Each row is a point on a tangle of strands that fork and nearly touch. The rows are in no order.
(in the rows, 128 means zero)
Two points are linked if the straight distance between their rows is under 176. Some points are linked to none.
(384): [118 136 105 163 156 130 117 140 146 113 105 129 109 153 138 124 103 109
 180 175 105 155 150 148 107 160 116 117 143 173 111 128 120 123  93 183
  82 140 131 106 158 131 162 123 119 145 107 149 155 128 112  80 120  85
 126 145 142 158  77 143 153 135 124 115]
(615): [125 108 119  96 123 100 130 135  99 135 188 141 170 105 144 149 101 180
 141 113 124  99 106 100 173 107 114 120  80 104 166  94 158 102 128 131
 136 163 144 136 122 169  72 146  72  88 177  82  97 132 111 141 112 139
  98  72  73  93 182 143  87 147 117 150]
(319): [124 160 181 129 163 137  32 121  90 158 140 145 133 113 161 148 138 133
 102 113 107 142  93 136 150 169 131 120 112 104 122 123  96 103 148 137
 140 176  89 187 102  64  93 122  87 121 106  87 101 105 125 145 246  88
 127  90 146  82 200 179 111 133 152 109]
(928): [172 131  69 117 141 124 186 140 166 134  93 121  80 150 103 139 137  87
 146 132 139 151 178 172 121 106 144 118 187 112  73 149 138 148  90 166
 111  73 116 129 157 101 196 145 141 150 126 131 190 172 122  90  96 112
 146 146 191 165  71 126 201  99 128  93]
(214): [114 181  93 154 142 151  50 130 127 103 128 120 135 144 164 136 179 140
 138 152  82 169 123 114 120 152 121  97 141 131 151 151  81  99 198 132
  79 151 118 141 112  76 140 145 138 113 148 145 113 131 132 113 175 136
 132 163 169 138 166 145 156 145  94 158]
(6): [101 126 114 153 107 138 128  99 149 106 107 116 107 153 112 126 160  81
 146 160 130 138 166 135  83 133 121 135 177 158 113 134 103 157 136 118
  91  93 146 112 141 127 190 126 159 147 113 185 137 125 105 114  93 130
 151 166 147 174  69 107 155 111 128 118]
(95): [159  82 145 148 135 118 153 179 136 121  97 129  96  85 148  93  60 167
 146 122 131 126 134 146 125 129 125 145  95 122 146 132 159 121  96 152
 142 134 100  92 155 176  87  98 107 136 119  98 119 137 140 147 107  96
  93 117  79 131 119 111 105 140 137 155]
(119): [118 150 113 102 162 126  86 168 109 120 141 105 146 100 169 129  98 172
 174 129 101 132 122 116 169 141 137 112 129 118 139 152 130 114 132 182
 105 145 121 160 127 108 111 146 123 115 142  90 120 152  95 116 162 110
 142 103 171 110 161 156 136 161 112 161]
(1049): [133  85 133  85  89 105 143 145 141 133 109 115 131  80 133 147 139 155
 106 111 165 127 155 145 124  97 122 155 123  87 123 138 142 120 127 119
 170 101  88 122 112 144 110 144 121 100 140 121 110 137 161 213 101 161
 116 133 114 135 155  95 117 103 154 128]
(353): [128 122 127  90  98 122 115 128 149 131 102 119 122 123 121 140 181 114
 100 125 152 149 143 141 101 110 138 154 178  78 108 167 112 137 163 104
 136  86  80 140 102  84 155 159 164 103 132 152 114 126 149 189 127 169
 155 158 165 153 135 102 147 103 134 113]
(411): [106 135 158 147 137 152 130 104 126 127  87 115  87 141  97 115 167  66
 128 121 130 136 136 143  76 144 143 165 198 124  90 159  98 191 128  98
 110  85 122 128 135  85 176 127 192 153 100 178 132 124 100 123 134 121
 168 176 170 148  77 104 168 109 131 118]
(422): [132 178 110 120 167 121  58 148 121 129 164 142 144 131 174 150 126 157
 161 169  80 167 123 133 158 154 116  86 108 114 144 130 114  65 154 180
  93 176 112 153 117  78 109 144  85 107 143  84 132 142 125  99 176  99
 109  89 161 114 175 182 142 157 109 122]
(843): [140 178  89 175 127 128 107 126 191 105 140 154 124 180 134 103 183 121
 117 172  83 170 144 126  97 137 113  85 108 164 176 122 104  78 191 112
  90 148 140 111 127 104 141 114 132 132 130 143 145 128 174  65 115 160
 100 155 116 158 130 120 150 157 111 114]
(326): [147 164 156 119  97 104 121  60 128 166 181 176 145 170 120 176 194  44
  74 169  98 126 113 137 105 129 144 109 143  99  93  86  99 111 113  98
 120 142 148 135 115  78 169 126  88 135 106 158 159  84 129 106 180 123
 130  93 118 131 120 156 149 100 152  37]
(577): [108 135 150 101 145 143  21 131  95 151 114 100 148  93 173 175 113 148
 128  96 128 138 113 133 174 172 121 123 143 117 120 163  93 129 160 155
 125 154  90 174 107  86 108 151 101 103 106 110  80 119  98 170 225  86
 143 127 174 101 194 175 116 139 123 150]
(1060): [171 101 136 114 107 104 210 100 118 154 131 126 127 130  84 146 117 115
 101  88 170 100 144 140 121  76 127 145 113  98 124  81 158 126  70 107
 167 102 133 137 165 168 150  97  92 156 141 123 162 142 147 147  89 125
 114 111  79 119  95 117 111 109 151  88]
(111): [115  87 154 113  77 110 160  78 129 156 108 112 127 127 115 161 126  84
 102 130 170 104 160 155 114 131 108 151 179 135  62 127 135 174  86 128
 142  93 113 119 130 141 152 140 110 131  77 168 125 114 117 156  98 112
 157 156 110 171  86 128 138  77 174  82]
(209): [180  95  96 117 133 104 161 184 182 143  91 137 105 108 165 149  77 131
 151 149 124 148 175 187 146 125 105 123 153 114  97 162 158 138  70 207
 118  95  89  88 166 122 149 140  83 126 106 117 149 158 116 128 106  65
 104 128 145 171  75 136 176 103 137 122]
(183): [158 174 126 131 184 120  99 173 154 112  80 130  75 122 136  99 146 135
 103 109  99 187 121 145 110 139 169 127 139  78 136 154 106 117 145 134
 123 113  76 163 117  32 135 118 192 139 133 108 125 138 157 117 193 135
 152 130 176 112 159 117 173 151 135 134]
(1018): [158 108 103  97 123 115 148 152 157 142  76 101 110 112 147 159 119 113
 139 137 141 151 175 182 131 131 115 129 186  98  68 171 136 155  86 189
 117  89  79 112 140  92 166 148 127 115 108 136 150 154 109 143 112  90
 147 156 184 175  90 118 182  99 151 107]
(783): [ 85  73 166 125 104 143 116 110 119 124  73  90 128  92 110 125 136 120
 124  98 185 105 146 136 115 135 129 176 175 130 107 178 118 182 130 106
 138  85 113 121  95 142 130 146 174 115 123 168  97 113 131 207 104 156
 152 174 139 144 116  95 120 103 146 137]
(599): [105  94 115 124 138 141 111 189 106  81  81  68 144  50 164 109  82 194
 166  79 137 108 124 121 187 139 150 142 150 142 143 192 138 161 126 152
 131 121 124 131  96 132  91 143 171  90 158 117  97 145 110 178 149 127
 156 151 155 107 153 101 127 148 128 213]
(750): [125 103  59 163 132 112 143 163 113  96 173 134 131 129 157 117  69 185
 163 142  99 135 118 114 153 127 117  96  73 163 183 104 162  75 157 133
  99 156 162  79 138 189  64 128  94  99 138 110 115 129 162  94  61 139
  82 127  67 135 137 128  83 165  80 153]
(588): [170 132  26 129 144 117 184 211 153 104 112 127 111 118 149 129  74 138
 185 141 107 146 161 153 161  96 148 117 156 136 134 157 165  99  98 184
  86  79 151  92 163 140 164 150 125 136 127  99 179 178 140  79  81 116
 108 136 185 172  88 111 201 128  71 115]
(504): [106 138 157 157 118 149  99  82 130 111 140 148 120 146  99  90 180 123
  87 115 134 114 105  97  99 115 135 144  87 137 178 115 117 139 198  55
 149 143 141 158 109 151 101 104 166 126 151 158 104 118 161 140 125 198
 118 145  94 102 161 115 103 122 129 143]
(847): [144 139 190 152 111 107 134  59 129 159 149 175 108 179  98 140 163  51
  63 150 119 123 109 135  69 145 135 140 116 118 102  79 117 126 106  71
 158 161 147 128 132 104 156  85 117 166  95 169 147  77 149 100 171 106
 140 110  86 125 108 137 119  91 175  42]
(995): [ 86 111  62 180 133 156 110 174 120  51 113  93 135 108 177 103 101 182
 173 138  94 150 141 117 156 165 112 109 136 191 162 135 127 109 165 153
  87 149 148  77 115 156  94 139 141 109 146 152 113 133 155 123 110 134
 129 173 114 147 120  97 125 154 106 180]
(395): [136 151 139 159  87 127 114  79 173 108 146 157 119 173  95 101 196  99
  70 141 132 129 134  95  92 100 121 120  96 139 204 100 107 117 207  47
 144 140 142 131 121 136 131  85 158 129 133 161 129 121 168 111  95 197
 108 153  81 136 138 105 111 133 131 116]
(121): [ 96 102  67 141 138 152 141 197  95  55 109  77 145  75 161 103  90 181
 195 105 116 117 130 100 191 141 144 123 149 173 152 158 150 142 128 160
  97 129 162 100 106 157 110 152 173  98 165 125 118 153 106 131 113 143
 155 150 138 129 126  93 132 155 101 203]
(187): [192 171 115  93 160 125 193 126 121 161 156 154 130 153  91 123 119 110
 133 125 126 118 117 142 149  93 157 105 129  87 101  99 145 109  74 148
 131 121 144 156 152 108 169 119 113 161 152  73 197 163 123  73 137 114
 123  73 162  90 122 153 148 123 115  80]
(498): [165 152 141 165 151 125 176 125 162 123  83 154  58 160  69  71 147  96
  98 129 137 160 126 133  73 122 157 152  99 127 137 100 126 115 124  90
 148 108 126 133 150 114 152  68 182 190 130 129 153 126 170  90 135 147
 124 137 105 124 110 103 141 137 143  99]
(691): [104 140 115 106  68 131  89  79 140 140 162 131 160 168 135 186 195  87
 118 176 126 146 149 125 105 135  91 119 172 128 109 128  92 122 177 111
 101 114 129 119 114 109 184 163 106 108 105 182 118 109 103 146 111 138
 142 153 146 182 106 139 140 103 111  86]
(810): [ 81 114 132 144  92 144 111  81 141 110 130 119 133 147 111 126 165 110
 130 145 143 119 150 107  91 127 114 137 144 157 145 124 104 149 164  89
 114 111 154 119 124 156 153 129 154 134 129 188 113 110 120 142  87 162
 139 160 120 157 100 113 120 112 127 132]
(1010): [161  99  45 121 118 111 175 206 141 110 130 127 138  99 169 142  52 161
 180 144 113 127 166 134 166 110 125 116 135 136 146 154 173 115  94 184
 102  87 148  74 150 168 131 152  92 115 130  99 135 159 121 112  60 110
  90 121 141 165  97 121 150 137  67 145]
(895): [117 156 129 153  69 125  98  56 187 120 172 155 151 201 119 147 203  97
  85 172 126 141 158 106  85 109  88 101 128 146 180 104  88 109 210  66
 110 144 148 107 129 122 152 111 115 128 122 181 132 108 131 114  79 167
 114 155 112 167 115 126 120 122 126 104]
(415): [178 137 194  83 159 133 165 123 108 179 143 117 154 102 122 121 120 132
  89  73 122  62  85 127 155 111 154 124 124  88  68 107 136 156  50 136
 181 141 106 162 117  88 120 121 106 156 119  56 154 144 108 121 193  78
 150  73 157  67 148 150 110 105 163 110]
(295): [ 74 138 130 125 119 155  93  91  82 150 175 124 184 150 150 182 118 126
 169 151 122 120 107  91 155 171  92  98 120 170 113 103 103 127 116 163
 109 171 166 123 117 148 118 158  84 124 117 145 115 102  67  98 155  95
 121 115 115 117 134 192  94 148 115 141]
(155): [131 135 207 123 168 133 115 134 100 147 138 147 132 111 130  95  95 147
 131 110 123 110  80 130 134 143 130 133  89 124 115 110 141 128  93 140
 157 173 105 160 128 123  91 102 107 146 123  81 121 111 113 121 197  83
 141  90 116  80 159 154  86 134 160 128]
(797): [120 141 138 103  60 111 102  53 144 163 190 156 162 171 127 192 214  62
  74 164 120 135 134 126 111 115 100 121 162 108 107  97  93 114 170  81
 121 128 133 123 109  93 174 149  79 107 103 181 124  89 125 151 131 145
 132 122 114 169 117 143 134  92 133  43]
(805): [128 114 139  83 135 116 113 166 121 141 136 114 159  83 166 150  89 166
 151 123 127 112 129 126 168 135 110 123 126 111 125 145 140 136 108 179
 132 135 108 131 126 133 102 156  90 108 132  96 109 140  88 155 137 104
 119  97 132 119 157 149 118 139 135 158]
(62): [150 159  82 135 171 122 104 207 142  79  94 112  97  93 166  87 125 169
 126 105  78 185 120 147 151 134 166 105 126 106 159 161 137 101 173 142
 116 132  90 143 117  60 117 120 180  99 137  95 121 160 189 129 176 144
 148 143 158 113 175  97 168 147 119 156]
(827): [133  94 142 171 123 100 109 145 181 113  67 133  67 137 132 117 138 125
  89 153 139 176 166 158  72 156 124 147 113 139 143 127 118 106 152 114
 148 131  93  93 135 125 117  88 150 138 111 168 115 121 202 152 113 130
 110 153  97 181 118  90 135 127 186 110]
(596): [138 125  76 124 133 111 109 196 148  82 103 111 114  87 165 121 135 168
 131 139 104 176 147 147 134 122 141 112 120 121 146 159 133  94 171 146
 125 130  94 110 112 104 117 139 146  85 133 122 118 143 185 165 131 151
 127 155 134 145 160  83 152 131 119 151]
(605): [103 153 181 111 118 142  80  76 102 159 169 159 152 136 109 147 195  99
  79 112 135 115  98 110 114 126 129 142 131 102 134 113 101 137 174  78
 137 138 133 168  99 108 135 150 125 117 136 148 107  97 120 160 168 164
 131 106 127 100 172 149 113 111 128  96]
(870): [118 192 113 139 129 144  41 106 126 134 157 143 145 159 164 177 187 125
 119 172  91 177 129 130 129 161  97  79 121 121 135 131  70  68 201 139
  92 174 108 140 109  67 116 151  85 104 141 127 116 119 132 118 183 116
  99 123 153 127 187 171 143 134 108 118]
(780): [120 118 113 152 140 120  85 147 145 130 139 151 135 151 185 160  80 156
 157 184  93 165 143 145 125 163  72  98 107 147 138 109 123  79 126 186
 111 173 109  78 144 141  82 133  47 119 116 138 126 112 136 108 117  76
  76 112  89 156 122 167 108 149 125 127]
(979): [181 147  15 126 132 105 193 205 152 101 135 151 115 134 143 131  96 142
 151 143 102 161 141 146 161  75 150 113 116 142 170 140 159  58 135 144
  96  79 164 100 160 142 161 129 116 123 113 102 180 168 176  81  67 141
  80 129 142 169 103 105 182 140  56  88]
(356): [184 158  82 110 155 112 176 155 161 138 116 142 101 142 110 119 129 117
 135 137 129 159 150 149 126  99 156 117 136  98 112 124 139 103 104 148
 115  97 123 139 158 108 167 127 147 152 138  98 183 166 147  88 116 134
 113 113 160 132 113 127 174 133 112  92]
(240): [135 110  91  83  65 120 142 147 148 108 111 114 130 104 120 132 181 130
 101 121 168 141 150 131 119  72 144 143 140  96 128 162 130 121 177  90
 163  81  88 125  91 120 139 149 160  86 140 141 118 138 178 211  93 207
 148 165 135 141 139  71 130  99 126 129]
(887): [ 50 103 168 180 126 172  88  78  97 119 131 120 143 134 108 108 128 153
 134 108 152  95  94  94 118 157 115 158  92 170 155 126 108 153 162  94
 142 164 168 143 112 198  87 122 148 131 147 177  91  93 116 152 125 152
 130 150  94 103 151 145  79 133 138 176]
(988): [169 191 149 105 150 117 157  93 110 159 183 177 150 159  99 129 154  77
 108 149 101 114  89 134 133 122 158  97 120  79 102  76 123 102  79 124
 134 143 149 155 123  85 159 104 103 143 140  92 182 116 128  73 185 117
 141  55 146  73 138 155 132 120 140  60]
(201): [185 101 150 108 140 127 211 155 129 162 115 119 123  96 120 115  52 146
 141  97 136  75 110 140 158 107 115 126 114 121  91 128 169 159  53 166
 148 123 114 103 154 162 123 117  83 156 130  75 145 163  82 124 114  59
 115  94 106 106  90 142 116 115 128 156]
(76): [ 71 136 126 197 124 167  89  89 114  87 142 127 143 140 130  86 162 161
 117 115 112 119  97  96 120 138 114 129  80 169 172 124 117 127 216  84
 126 175 163 144 112 163  61 111 152 116 160 164  92 118 163 128 135 171
 114 167  98  99 172 131 100 141 120 186]
(836): [ 84 104 193 118 138 145 109 102  96 153 102 113 139  98 100 123 142 119
  98  72 175  95 113 126 120 144 140 177 157 119 105 166 116 189 136  98
 148 104 113 159  99 134 122 157 170 125 116 146  99 109 110 195 143 153
 152 144 148 103 143 126 107 111 142 141]
(1081): [125 107 149 133 168 147 135 181 100 103  96  86 118  57 142  67  76 198
 157  58 132  99 102 121 180 126 173 155 115 127 138 173 154 156 114 140
 150 125 110 159 123 134  70 118 177 126 150  72 104 159 115 154 154 117
 154 134 149  75 157 106 114 161 134 211]
(735): [106 141  71 190 132 141 114 152 157  70 121 115 118 145 152  96 129 154
 147 159  86 162 148 128 113 150 114 100 115 194 172 118 119  90 176 135
  85 147 144  83 130 140 122 120 141 130 132 151 133 132 183  93 100 138
 113 175 112 163 108  96 141 151 116 148]
(1005): [103 140 166  91 153 141  68 128  85 153 113  96 158  84 140 142 114 154
 119  65 148 101 105 121 168 151 146 143 148 116 112 176 120 160 140 139
 140 129 112 190 100 105 111 157 140 111 123 102  89 127  82 171 193 117
 164 113 183  90 179 160 113 138 131 159]
(866): [138  79  97 131  81  78 168 115 150 131 138 131 124 145 114 159  89 120
 111 150 174 131 187 143 121  93  94 136 111 135 158  86 148 108 105 108
 143 106 142  93 171 194 137  90  80 130 126 150 139 131 166 159  43 131
 109 124  56 171  81 113 117 112 140 104]
(203): [ 84 142 130 142  77 143  79  50 113 149 166 130 156 171 148 201 169  73
 125 178 116 143 146 118 103 173  86 111 158 155  97 118  73 124 155 110
 101 146 151  98 126 121 162 160  90 142  72 196 117  92  97 117 137  96
 124 161 125 169 101 164 121 102 118  93]
(560): [147  95 170  90 130 137 178 129 128 158  92  88 136  92 117 136  88 120
 127  92 158  77 118 143 154 122 112 138 155 127  64 146 145 192  55 165
 148 113 104 116 132 141 119 141 115 138  98 109 134 153  81 153 120  89
 140 124 135 116 101 132 134 104 161 151]
(862): [174 162 150 115 185 112 121 165 151 145 105 143  87 128 130 109 133 134
 108 120 111 171 123 159 119 139 156 126 123  67 106 130 121 108 105 154
 138 127  76 159 135  42 132 109 153 148 121  80 145 139 145 107 189 104
 130  93 165  97 150 136 153 134 160  98]
(147): [ 63 125 196 163 149 172  84  82  76 144 120 122 142 123  94 106 148 117
 120  81 157  87  87 106 116 163 144 177 134 156 126 154 103 197 155  82
 140 134 154 162 105 153 124 139 178 136 122 160 100  94  84 163 158 143
 152 154 134  90 142 142  95 122 120 162]
(936): [119 133  70 149 143 128 155 129 107 106 177 132 140 152 115  92  94 156
 181 145 102 123 103  94 153 111 134 107  73 169 181  93 159  85 144 119
  85 149 186 117 144 188 112 123 129 128 151 107 140 132 141  68  84 153
 104 127  91 115 116 128 103 173  72 150]
(157): [ 97  94 158 172 132 139 100 130 144 109  64 114  83 122 138 115 118 123
 134 145 136 151 149 149  83 165 118 149 136 160 128 138 107 141 124 140
 127 133 105 106 142 134 120 102 148 142 108 172 113 107 152 147 120 109
 134 168 117 164 105 105 128 125 167 129]
(765): [117 130 153 116 161 150 164 142  90 126 125 102 132 100 100  74 101 166
 158  75 152  88  94 103 159 109 167 150 106 132 125 138 153 157  94 127
 146 124 142 168 131 160 102 128 172 144 161  83 126 154  96 123 127 133
 152 115 148  74 145 116 105 155 122 191]
(1052): [165  97 111 171 145 103 140 170 125 118 132 156 100 125 154  92  53 171
 146 141 102 138 114 141 126 134 117 125  63 136 172 107 165  74 122 133
 121 162 122  78 158 180  72  95  85 133 127  88 121 125 165 108  95 100
  70 109  61 138 133 133  91 155 113 134]
(854): [153 155 184 122 178 140 151 117 102 149 108 134  97 128  99  98 114  96
 117 113 132 114  92 135 111 141 150 127 144 115  55 133 131 166  59 133
 157 145 103 158 136  74 138 107 159 173  94  91 164 123  97  81 195  68
 170 119 178  87 114 136 140 115 151 112]
(748): [134 159 181  72 153 131 103 130  93 174 147 106 172  91 142 142 111 153
 117  78 125  78  91 113 185 131 144 120 134 103  94 143 137 142  95 154
 156 143 120 189 105  91 103 146 106 130 120  67 116 143  73 136 197 100
 160  69 176  77 166 165 109 135 145 133]
(982): [121 119 171 150 164 132  95 148 118 116 115 136  98 108 134  87 111 162
 119 119 123 139 105 135 112 146 134 146  81 123 147 122 130 116 138 127
 149 164  95 152 128 134  71  99 134 136 137 110 102 119 162 145 167 123
 112 122 101 103 175 130 106 137 161 148]
(946): [151 139 193 151 145 120 153 104 136 146 107 167  75 165  70 100 152  81
  76 122 143 142 109 140  64 138 141 158  99 108 111  88 125 127 110  82
 172 134 115 139 138 103 139  73 161 178 118 140 138 103 157 111 161 124
 138 112 100 107 128 118 110 107 170  72]
(507): [141 176 129 184 146 140 105 116 149 101 147 162 112 167 118  73 182 134
  99 146  85 151 110 116 107 136 120 101  69 146 185 114 107  89 206  90
 119 175 131 139 115 101  95  96 148 130 146 127 121 127 187  74 152 175
 100 149  97 111 174 127 135 160 123 137]
(150): [136  87  44 151 122 106 132 191 165  92 123 138 132 132 183 145  64 157
 169 180 106 158 181 148 140 134 102 112 132 168 158 132 149  91 119 171
  99 113 137  55 150 167 112 138  84 108 116 132 130 131 160 110  55 104
  82 142 108 190  88 117 140 138  88 137]
(1053): [117 101 174 108 116 138 153  90 104 151  91  95 122 113 109 143 118  78
 117 104 164  94 125 144 115 142 124 155 181 142  50 155 128 203  68 136
 134 110 117 126 123 125 137 148 142 144  72 149 130 117  88 140 130 101
 158 158 146 136  90 130 142  94 163 116]
(290): [152  84 183 148 147 116 117 176 154 131  71 133  75  91 152  96  89 160
 118 116 134 149 126 166 105 151 126 156  95 104 139 137 140 124 111 146
 161 144  63 106 147 138  78  90 123 137 114 114 112 121 163 166 152  98
  99 124  89 133 140 107 115 125 188 140]
(743): [106 140 155 102 140 160 170  91  86 144 133 107 135 128  63  95 143 120
 138  79 167  71  98  98 136  97 160 147 139 131 104 128 135 188  96 106
 138 102 162 163 124 157 143 141 192 146 153 127 136 145  78 117 110 156
 160 118 165  83 124 117 116 135 116 164]
(94): [124 181 148 188 177 158 113 130 117  93 129 151  99 152 110  34 157 127
 126 125  80 141  82 112 114 144 153 126  82 148 169 121 115 123 173  89
 123 157 134 169 120  93 113  91 198 156 156 111 114 128 166  85 176 167
 139 151 128  91 165 132 132 164 110 167]
(335): [ 86 114 102 113 126 132 121 124  99 143 194 133 189 156 149 179  84 157
 180 156 115 111 111  87 162 147  87  97 109 152 144  91 142 113 114 164
 108 171 182 117 127 173  97 155  65  97 156 122 114 113  76  88 104 117
 103  93  86 117 130 183  81 165 100 157]
(1055): [157 188 172 120 128 113 121  75 100 166 171 181 147 157 128 159 178  51
  77 163  88 121  87 135 116 154 171 102 132  85  85  90  97 105  90 113
 136 150 133 151 107  52 152 116  94 146 106 107 171  82 131  87 229 102
 141  66 148  95 141 165 153 114 151  49]
(287): [ 88 126 131 181 153 160  87 132 123  94  88 105 103 134 148 117 114 124
 171 151 109 152 133 135 100 181 119 130 147 177 129 141  91 136 123 163
  90 150 119 103 139 127 139 117 144 149 120 167 126 110 117 112 144  95
 134 172 142 155  99 128 138 144 136 148]
(81): [127 142 105 121  99 109 158  55 132 134 192 146 150 175  70 141 133 101
 129 140 150 104 134  91 130  72 109 110  97 133 177  62 145 110 123  84
 118 140 189 137 157 192 166  92 106 140 154 144 145 110 130 108  75 167
 112 106  73 120  84 121 100 134 115 102]
(851): [114 124 186 105 146 158 162  78  81 158 113  96 124 129  68 114 142  81
 107  72 166  72  98 120 117 122 152 163 184 132  52 151 123 221  83  98
 148 104 138 151 116 120 144 153 183 156  99 137 141 130  73 130 132 119
 172 147 178  95  99 122 134 106 134 135]
(938): [114 179 190  96 159 155 136  84  62 168 168 127 159 135  91 110 132 110
 123  96 139  64  66  94 151 128 163 129 132 132  82 125 130 171  84 112
 152 143 169 191 110 111 138 136 157 151 129  95 138 121  58  91 184 116
 177  86 181  59 143 157 107 136 121 137]
(416): [122 136  93 113 118 128 160 121 122 107 150 124 139 123 108 110 135 139
 149 130 138 127 129  98 139  88 146 120 103 138 160 109 145 119 138 110
 120 114 162 135 134 179 136 134 151 123 154 127 136 143 137 118  85 177
 122 122 105 120 124 103 120 145  98 142]
(804): [119 142 129  98  72 135  87 103 153 132 135 143 148 160 124 158 219  96
  95 154 134 145 133 118 100 112 120 139 173 102 133 151  99 125 207  83
 123 107 107 137 100  93 165 166 134  98 130 164 106 108 127 176 123 180
 144 158 155 158 138 119 142 104 107 107]
(99): [ 90 118 103  87  91 140 148 108 110 115 141 109 162 108  99 128 162 143
 143 102 168  97 125  87 146  87 144 134 131 127 147 137 136 153 148 101
 138  93 160 146 105 176 135 163 167 101 165 146 113 132 110 160  89 201
 146 131 135 117 134 100 115 128 106 167]
(648): [128 155 210 138 159 136 126  94  85 156 141 161 129 134 106 101 122 100
 107 126 124 112  72 124 105 151 141 129 101 127  89 102 126 141  78 108
 164 169 123 160 121 107 127  99 131 163 103 105 141  89 114 100 210  84
 151 100 131  83 144 149 103 117 153  94]
(570): [115 190 128 149 134 171  73 111 116 107 142 139 147 154 138 110 209 114
 138 130  94 132 105  94 123 130 144 116 157 124 164 145  95 147 193  83
  92 128 149 165 113  88 161 144 175 130 148 154 116 128  96 108 161 173
 149 152 174 116 157 143 148 139  75 167]
(665): [149 112  86 158 145 113 156 160 173 120  81 143  79 150 131 132  82  92
 173 173 130 154 178 183 119 140 115 122 162 168  92 140 154 135  67 192
  96 107 125  89 176 131 173 123  92 144  96 148 171 144 115  78 102  63
 129 155 146 181  44 145 182 107 135  99]
(800): [137  98 141  86 118 111 144 173 117 150 159 120 166  68 163 139  70 191
 138  97 127  80 108 100 183 122 114 129 105 101 148 136 163 133 108 163
 150 137 124 126 122 158  69 154  74  95 158  70  84 145  77 165 125 112
 106  66  95  97 168 149  87 147 127 184]
(1085): [104  77 160 108  81 116 145  93 136 146 105 117 126 116 105 145 134 113
 100 114 184 113 155 142 103 117 110 165 146 117 107 123 127 149 114 102
 157  92 116 124 125 158 131 126 131 122 113 163 108 120 146 191  85 147
 139 142 102 155 112 107 109  92 168 101]
(865): [ 73  77 154 135 111 144 121 108 102 143 152 124 170 143 142 169  73 157
 155 134 140  96 106  93 145 160  73 124 105 169 146  99 129 137 113 142
 143 177 161 101 132 201  68 126  65 115 132 150  97  87  95 128 105 114
 113 112  48 121 131 168  59 153 139 167]
(623): [145  93  49  74  88 121 194 185 130 123 139  82 173 111 147 175  69 151
 181 134 148 100 172 116 182 102 117 120 155 128 121 160 176 147  94 189
 122  76 168  89 129 176 140 176 106  97 157 114 129 168  79 134  47 141
 121 120 156 162  99 116 146 130  78 169]
(660): [138 128 143 159 147 150 167 121 148 120  67 128  61 133  75  82 153  87
 116 106 144 144 136 138  71 122 163 163 153 120 106 131 116 164 111  98
 140  88 115 136 145 100 155  97 205 176 125 144 147 137 143 114 121 139
 153 155 144 129  89  89 152 118 139 121]
(641): [145  97  66  71  90 104 187 161 121 142 174 120 187 113 143 191  75 157
 158 120 141  97 148  99 179  91 112 113 124 109 144 125 181 127  97 165
 132 101 172 103 132 186 128 170  75  93 167  97 119 152  86 134  52 141
  96  88 112 138 125 133 113 142  80 156]
(180): [174 114  70 111 104  81 149 199 165 100 111 126 105  94 151 132 149 160
 101 133 126 185 161 157 125  94 135 126  94 112 154 143 147  72 178 125
 161 104  90  89 123 119 118 121 122  84 123 113 131 150 204 178  94 169
  97 137 100 151 153  67 139 121 126 114]
(540): [131  80  48 154  86  92 161 160 160  89 125 118 119 133 140 140  84 142
 133 169 148 153 198 141 130  96 110 123 115 174 167 114 146  94 138 118
 118  90 155  64 151 185 134 106 109 115 113 146 145 135 183 141  26 136
 100 152  83 194  75  88 142 127 101 123]
(819): [120 117  94  81 108 103 152 115 117 151 200 140 187 135 130 185 102 142
 157 134 127 100 126  98 168  96 106 104 108 115 155  84 158 110 103 148
 119 142 177 124 129 176 124 157  65  93 169 111 121 127  97 119  83 145
 104  73  89 122 137 143  98 146 103 126]
(478): [179 135 179 100 163 124 153 137 128 166 113 139 105 117 114 119 144 121
  83  89 131 126 113 153 116 126 151 139 131  69  74 109 124 140  72 137
 171 126  77 161 130  62 129 112 140 159 109  82 152 132 140 120 189  91
 141  91 152  85 145 140 133 106 175  88]
(205): [158  99 102 128 106  69 122 152 189 126 103 142  98 135 150 153 142 135
  90 162 139 183 180 169  97 123 106 137 110 117 140 122 135  77 147 127
 151 117  86  86 136 125 123 107 110 113 122 139 125 131 194 169  93 134
  97 131  94 186 129  96 139 120 167  91]
(538): [ 84 104 151 115  63 133 145  37 132 137 160 128 143 162  71 138 162  82
 112 125 175  82 145  97 103  89 117 151 153 142 135 103 122 175 147  60
 129  91 176 128 135 179 171 124 152 136 118 192 119 106 100 150  66 171
 150 149 108 146  81 112 107  95 134 112]

Follow the links from the first point to the second, and from the first to the third. Name the last point that the two ways share.
(1052); (748); (596) -> (478)
(862); (111); (538) -> (326)
(946); (287); (94) -> (326)
(422); (866); (979) -> (1010)

A fork is a point with three links, a tip a point with one. Leave the first point through the second and follow the links. Name the first fork or tip that comes.
(287); (157) -> (478)
(478); (862) -> (326)
(819); (615) -> (570)
(843); (735) -> (1053)

A fork is a point with three links. Follow the links from the first point to the second and name the forks in between, in order.
(6); (62) -> (326)
(743); (827) -> (1053), (1085), (691), (326)
(847); (95) -> (326), (478)
(648); (209) -> (478)
(1018); (94) -> (326), (691), (1085), (1053)
(735); (504) -> (1053), (1085)
(887); (596) -> (1085), (691), (326)
